Each row is a point on a tangle of strands that fork, close into loops and nearly touch. The rows are in no order.
In the rows, zero is written as 128.
Points whose rows are less than 104 apart are linked; no others are.
k618: [114 136 119 131 119 135 145 197 108 122 132 158  97  57 127 156 107  95
 139 162  94 111]
k718: [ 92 125 153  86 119 131 110 131 124 112 143 153 112  88 173 130  90 127
 108 207 102  97]
k9: [ 38 164 154 147 111  98  51  65 107 197  66 157 175 140 124 112  43 198
  76 163 146 121]
k269: [123 109  87 158 140 146 151 217 153 121 127 151 104 101  90 183 133  65
 134 138 135  84]
k210: [139 110 154 146 162 152 133 159 193 119 141 147 128 129 134 123 143 118
 127 102 153 106]
k135: [178  93 122 131  88 137 166 153  96 142 147  85 143 139 138  82 167 104
 169 149 165 206]
k93: [135 131 139 164 179 140 135 161 143 146 127 166 189 150 105 126 134 156
 123  67 162 107]
k95: [ 98 140 142 125 161 160 108 128 135 111 158 126  88 102 122 166 162  93
  98 119 117  88]
k616: [ 67 134 167 136 131 133  82 115 117 143  94 222 129 111 111 147  57 175
  71 145 126  89]
k246: [140 108 164 109 152 143 145 124 165 105 170 124 104 116 148 125 107 116
 127 124 138 109]
k73: [134  69  79 111 104 105 209 164 141  75 153 113  99 148 112 150 201  80
 141 137  94 143]
k122: [153  92 117 190 128 148 155 154 159  99 115 126 118 199  60 124 164 140
 136 101 133 172]
k881: [150 187 128 111  94 131 109 157  95 153 111 139 132  84 124 108  90 153
 150 139 126 155]
k503: [149 148  94 123 110 116 154 132 152  87 134 118 104 170 105 141 160 116
 116  80 107 141]
k62: [ 35 121 158 126 105  93  63 100  92 146 131 151 139 103 177  94  65 160
  85 176 140 135]
k488: [179 129 107 147 142 119 121  95 122 113 115 118 143 192  78 117 138 138
 143 115 108 160]
k906: [143 166  95 148 127 109 124  85 164 127  87 119 129 182  74 146 143 152
 104  34 119 124]
k968: [160 140  69 124  80 103 148 143 108  97 113  78 120 180  97 134 196 138
 158 124  83 177]
k905: [150  63  84 163 136 144 147 196 176  89 132 115  97 171  80 160 206  82
 145 132 118 132]
k940: [154  99 107 136 108 114 175 122 166  88 138 107 127 186 133 102 168 122
 136  92 118 183]
k296: [170  83 110 124  88 114 181 191 122 123 140 104 130 105 165 107 168  82
 181 145 135 185]
k45: [ 57 130 152 130  97 136  99 118  81 139 135 118 118  84 178 113  79 149
 115 152 132 134]
k730: [107 114 167 128 111 122  87  56 107 177 124 133 139 107 179  70  68 136
 106 166 188 128]
k330: [133 140 161 128 167  90 103  36 159 140 143 103 137 146 152 111 103 115
 133 142 141 111]
k844: [122 116 147 136 170 176 113 176 191 124 129 175  98 120 125 158 138 102
 101 125 151  72]
k655: [124 115 134 135 138 153 104 144 107 152 106 150 163 103 156 100  76 146
 128 107 158 103]
k645: [139  84 125  90 136 117 170 152 104 130 160  77 139 138 156 121 225 109
 192 181 113 146]
k349: [ 93 135 150 100 132 150 115 110 140 109 161 109  90 108 160 163 171 105
 141 159 102  85]
k333: [112 112 169 131 132 148 108  92 103 146 152 119 114  80 185  85  87 137
 127 138 169 141]
k42: [154  68 101 116 141 149 143 144 171  71 150 106  77 189  97 145 222  91
 122 133 109 134]
k48: [189  59 134 116 154 140 157 128 150  83 150 104  92 150 108 122 190 107
 143 159 123 136]
k195: [100 169 177 126 143 154 136 120 165 135 113 195 133 126 114 142  92 141
  84 101 147  98]
k649: [129 106 145  76 143 132 174 145 105 121 153  99 121 109 169 145 181 108
 170 210 103 122]
k526: [129 196  80 125 129 121 113 125 139 142  84 153 118 146  62 163 125 164
  86  55 111 104]
k698: [149 134  71 109  92 122 140 150  88 127 114  79 153 140 134 112 175 150
 173 114 124 179]
k607: [138 133 127 100 105 138 141 147 109 121 126 130 138  76 179 103 122 105
 141 141 117 148]
k481: [169 171 114 137 105 116 115 165 109 156  95 147 139 126  97 118 127 157
 141 100 122 161]
k510: [ 96 146 114 103 116 100 100  52 104 143 113  99 127 126 142 141  77 154
 141 146 111  94]
k842: [140  95  89 116 153 119 132 142 109  86 166  98 122 138 121 144 153 118
 140 133 109  96]
k933: [152 135 131 158 114 131 129 107 152 127 107 131 139 161 114 132 132 152
 129  36 135 130]
k52: [115 174 153 122 131 159 109 101 118 128 122 130 118 105 117 143  73 133
 121 158 122 124]
k121: [146 161 133  83  96  87 126 104  81 158 154  85 136 116 160 105 134 124
 172 173 131 161]
k2: [106 150 107 105 139 122 125 124 114 107 120 140 130 129 129 132 101 142
  97 104 116  83]
k162: [117 133 118 133 135 146 138 176 119 112 126 173 124  95 108 155 102 125
 101  92 129  99]
k896: [163  88 150 152 164 157 142 103 161  98 153 138  84 178  75 137 147 115
 110  97 142 107]
k888: [123  87 118 124 172 139 114 172 100 121 149 126 134 108 142 133 123 126
 131 152 121 100]
k185: [161  79 106 174 138 151 165 196 159 105 138 104 117 159  86 141 151 105
 167 125 131 160]
k20: [138  66  99  93 109  89 199 163 131  90 161 112 117 169 119 147 249  86
 162 177  89 185]
k404: [159 113 108 166 151 125 136 207 146 137 128 150 170 138 100 122 132 124
 144  78 149 137]
k339: [167 162  92 114 117 101 120 108  97 123 111  94 163 130 138 112 150 130
 150 132  94 145]
k615: [ 88 158 132 125 135 144  97 149 107 140 107 159 169 112 153 125  90 149
  87 128 123 113]
k850: [127 135  54 121 118 153 143 207 134 103 126 132  81 116  76 181 157  74
 107 118 109 100]
k437: [120 149 138 137 120 141 113 157  82 177 114 129 174 103 143  73  71 156
 121 120 187 150]
k743: [138 138 162 120 153 149 118  39 170 131  82 126 128 141 108 139  86 130
 117 115 142  88]
k10: [148 134 136 102  99 104 157 102 109 128 164  92 104 117 143 128 152 120
 159 138 113 149]
k408: [137 152 136 118  97 129 115 109  64 174 136 109 124  91 141 109 100 142
 168 169 141 146]
k605: [ 29 152 191 143 128 116 105 103 123 173  86 217 174 136 115 135  60 202
  54 143 151 109]
k432: [ 62 134 130 115 122  91  76  43 126 167  96  90 151 115 179 115  68 162
 114 149 130 101]
k27: [145  82 120 121 119 127 163 181 105 114 151 136 105  76 135 150 146  87
 168 165 116 125]
k966: [116 176 141 135 128  95  74  84 125 173 120 138 152 133 111 118  66 165
 126 112 152 108]
k594: [144 151 116 132  78 110 111  72 144 140 112  94 133 159 135 119 138 146
 150  63 122 140]
k551: [177 137 104 128 115 121 116 151 128 125 111 129 133 118 115 129 162 108
 150 116  95 163]
k55: [139  92 123 149 163 153 103 134 112 125 128 115 153 120 132 107 125 143
 142 106 140 106]
k586: [ 35 125 175 152  95 114  52  79 122 168  88 165 161 122 166 111  61 182
  56 164 150 146]
k609: [134 115 158 150 149 168 137  81 169 119 111 144 106 160  89 150 123 134
 103  83 151  86]
k189: [164 126 126 130 108 125 161 150 142 116 141 102 150 152 147  77 132 124
 139  94 141 167]
k110: [ 87 170 139 130 125  87  66  77  99 188 101 148 176 120 141  91  48 181
 105 142 169 138]
k676: [144 184 156 106 126  95 137  78 130 118 169 118 100 121 153 130 109 117
 129 146 104 142]
k593: [175  94 156 152 157 155 137 116 170 108 150 100 111 174 100 122 156 126
 152 130 136 137]
k653: [101 132 141 115 119 142 103 177 128 134 129 159 151  84 181 108  93 118
 109 170 116 135]
k229: [160 122 103  93 114 132 151 190  99 140 134 102 148  95 171 112 150 100
 179 175 119 170]
k916: [137 115  94 102 104 111 173 115 136  87 155 105  81 153 117 160 197  96
 138 103 108 121]
k687: [105 148 104 112  94 107  99  81 106 141 111  86 133 130 159 116 114 151
 141  91 129 110]
k208: [177  55 117 128 149 127 172 156 117 109 144  98 120 131 132 142 204  90
 169 179 112 152]
k336: [121 186 168 137 133 132 133  88 142 169  72 197 166 123 102 131  91 176
  94  90 149 111]
k13: [186 104 119 165 145 147 129 135 130 127 106 126 179 179 112 101 164 133
 142 111 140 185]
k376: [152 148 119 130 110 125 150 157  96 157 136 108 156 121 140  77  97 128
 133 106 163 180]
k584: [140  96 101 170 159 128 164 212 153 115 145 156 131 110  90 153 147  90
 129  84 132 115]
k337: [152 107 139 124 114 146 159 147 146 111 160 118  83 117 139 152 143 103
 155 133 122 133]
k971: [135 145  99 141 118 144 157 158 140  97 116 155 106 128  90 150 140 107
  91  60 117 120]
k228: [141 137 154 136 160 126 130  62 147 134 148  79 128 134 168 101 147 112
 127 134 138 150]
k139: [ 64 138 167 115 150 122  98 112 144 114 148 150 113 122 154 136  75 153
  73 189 114 105]
k375: [ 73 154 184 150 156 121  90  85 126 183 112 188 180 124 130 103  48 183
  91 149 177 115]
k197: [146 148 179 126 138 160 122  73 160 141 102 145 127 113 147 118  87 128
 125 145 133 119]
k12: [123 118  68 130 111 118 143 200 113 117 141 121 100  90 103 191 186  75
 145 138  81 115]
k490: [144 122  99 121 153 125 119  79 101  96 128  99 125 166 101 132 147 134
 135 117 104 105]
k625: [ 99 155 156 142 168  92  83  69 147 145 143 133 133 136 129 135  87 139
 105 129 135  87]
k754: [111 118 166 120 152 138 113  92 114 125 149  85 113 111 185 123 154 112
 139 164 124 122]
k662: [ 86 141 102 112 116 129 155 180 115 101 159 135  75  82 126 183 156  89
 122 156  98  99]
k117: [130 204 124 123 111 107 128  92 139 170  70 179 129 133  81 143  95 189
  96  55 128 110]

A piece is all that can be reached along the links. How many separate loops has the piece of each point below (a circle has one, a figure eight two, a Y none), and how many tips (points with one link)?
k228 | loops 0, tips 3
k27 | loops 0, tips 4
k687 | loops 0, tips 2
k593 | loops 0, tips 3
k888 | loops 1, tips 4

A tip is a point with one link. Name the tips that can be reached along the links from each point below, in the order of the rows.
k593 | k122, k649, k52
k906 | k195, k432
k437 | k135, k20, k13, k139
k375 | k95, k616, k730
k27 | k93, k968, k844, k676

How many points has the smallest loop of links through each point below? Write none if it is on no loop.
k437 | 10
k336 | none
k653 | none
k246 | none

Name the points in between on the shortest way along the links from the first point to the second, in order.
k408; k269 | k121, k10, k337, k27, k618, k662, k12, k850
k62; k95 | k586, k9, k110, k966, k625, k330, k228, k754, k349
k229; k488 | k607, k653, k615, k655, k55, k888, k842, k490
k73; k139 | k916, k503, k971, k162, k2, k615, k653, k718
k968; k210 | k698, k339, k551, k481, k881, k408, k121, k10, k337, k246
k52; k122 | k197, k743, k609, k896, k593, k48, k42, k905, k185
